Points, in no order, along strands that fork and pass close to each other.
In the rows, zero is written as 128.
Two points are linked if the straight distance between their rows is under 63.6.
zirur: [132 128 169 100 183  54 157 128 128 163  85 126 157 178]
seb: [134  76  74 158 121 198 134 125 144 176 151 119 107  93]
Mur: [156 110  73 138 107 175 117 141 135 133 132 143 131 103]
zapo: [ 92 129 180 129 109 173 179  93 155 149 120 118 197 136]
sebo: [ 86 124 162 132 176 109 129 113 135 130 157  93  71 121]
tok: [ 94 114 158 135 127 158 183  88 144 176 130 122 191 138]
kofa: [168 157 137 103 112  71 110 152 103 102  82 147 155 160]
vus: [107 163 186 109 122 121 107 129 149  60 136 106  91 135]
beg: [128  95  78 154 127 171 104 142 129 151 162 112  67  83]
nuson: [123  89  84 161 120 189 123 128 132 164 156 110  80  89]
Tobot: [108 167 183 109 116 101  90 142 137  46 142 111  77 129]
vuzum: [144 139 105 130 130 126 108 138 109 123 127 135 120 117]
pudeg: [131 164 136 133  64 130  98 138 118  55 141 133 114 123]
kesik: [107 131 152 129 157 118 155 104 129 148 124 116 144 137]
reri: [142 130 143 104 185  47 133 140 104 160  89 129 131 160]
tedo: [146  79  52 147 162 154 127 131 140 183 145 141 115  96]
maf: [114 142 157 121 151 119 139 118 125 128 120 115 133 134]
tik: [147 122 120 119 157 100 151 128 108 171  92 143 172 150]
zafo: [139  80  54 152 169 148 114 134 133 179 158 130  87  88]
Lig: [ 98 117 183 104 180  94 169  97 157 149 119 128 155 168]
riz: [ 93 120 177 115 166 117 168  92 152 149 131 118 149 152]
disu: [114 122 176 103 183  77 169 110 140 157  99 133 168 175]
kete: [136 162 129 138  35 134 105 135 125  46 143 135 120 129]
movo: [154  93  71 146 117 189 124 136 150 152 139 138 125  91]
kas: [159 148 105 130  44 138 121 140 126  69 122 163 168 139]
pev: [175 145 136 102 129  70 127 160 105 138  67 142 173 168]
begi: [126 119  92 145 129 142  86 152 112 126 160 112  65  88]
Gik: [103 129 134 144 164 114 115 128 112 142 157 101  66 106]
tirov: [ 81 107 177 129 168 122 161  86 158 153 155 108 121 149]
pez: [150 103  69 136 160 137 128 135 120 170 126 145 131 113]
nir: [156 129 107 112 178  60 116 150  92 163  95 137 124 144]
Pire: [125 155 156 117 138 109 118 129 119  98 116 124 124 128]
neb: [161 126  81 127 119 141 108 144 119 123 125 149 132 114]
tosu: [156 140 108 132  51 166 128 132 130  86 122 154 173 130]
leb: [156 160 103 126  39 100 111 150 120  48 122 165 142 153]
Funi: [110 112 103 149 181 110 110 127 104 167 159 112  70 102]
Mol: [125 132 104 146 108 142  74 158 110 105 164 111  55  91]
pabim: [142 114  80 131 172 109 117 140 102 164 125 141 112 114]
kib: [ 93 151 199 108 119 147 122 123 166  59 138  98  90 138]
rofup: [153 134 128 107 153  85 142 144 104 163  74 142 174 159]
zereb: [142 132 103 119 170  82 114 143  97 153 113 138 114 128]
zemaz: [154 171 129 115  56  79 105 149 109  50 115 159 134 154]
teruf: [110 114 136 136 143 144 172  95 130 180 122 131 186 136]
mosi: [ 85  93 170 145 159 136 159  82 151 163 166  95 107 134]
gak: [146 163 144 111 119  90 106 144 108  88 108 138 130 138]
niru: [120  93  74 153 181 121 111 130 110 180 166 122  75  98]
tesa: [ 93 141 199 122 100 176 153 105 168  99 130  97 136 133]
tiro: [152 113  93 140  93 195 143 127 142 144 118 150 186 115]
Kiram: [121 149 128 140  96 133  79 148 111  82 158 111  68 101]
Vob: [126 118 121 130 150 128 169 112 119 179 108 142 190 141]
Let: [158 121  98 132  60 194 135 133 143 111 121 155 188 121]
veb: [ 88 144 204 112 109 170 141 116 173  82 132  98 115 141]
liba: [125 160 138 129  88 114  85 145 113  63 149 121  83 112]
tozu: [148 169 132 115  91  82  95 147 105  70 118 145 119 139]
tup: [ 86 127 187 124 112 172 170  95 166 135 130 104 160 137]
rula: [147 107  89 135 109 186 151 121 144 163 111 159 199 121]

A fork is a point with three links, a tip a point with one. Leave the first point through the second and follow the links. Name the first fork or tip that comes.
beg; begi | kete
zapo; tup | Tobot
kas; leb | gak
tozu; zemaz | rula
begi; beg | vuzum

A fork is a point with three links. Follow the links from the first point to the second and name the forks in between, in order.
maf; rofup | gak
tirov; zemaz | riz, gak
kofa; tirov | gak, riz
mosi; kesik | riz

Name the points in between on the shortest way along the links from the first point to the second, in order.
niru; nir | zafo, tedo, pez, pabim, zereb
beg; pudeg | begi, Mol, Kiram, liba
pev; kas | kofa, gak, tozu, zemaz, leb
pez; Lig | pabim, zereb, nir, reri, zirur, disu
kib; tup | veb, tesa
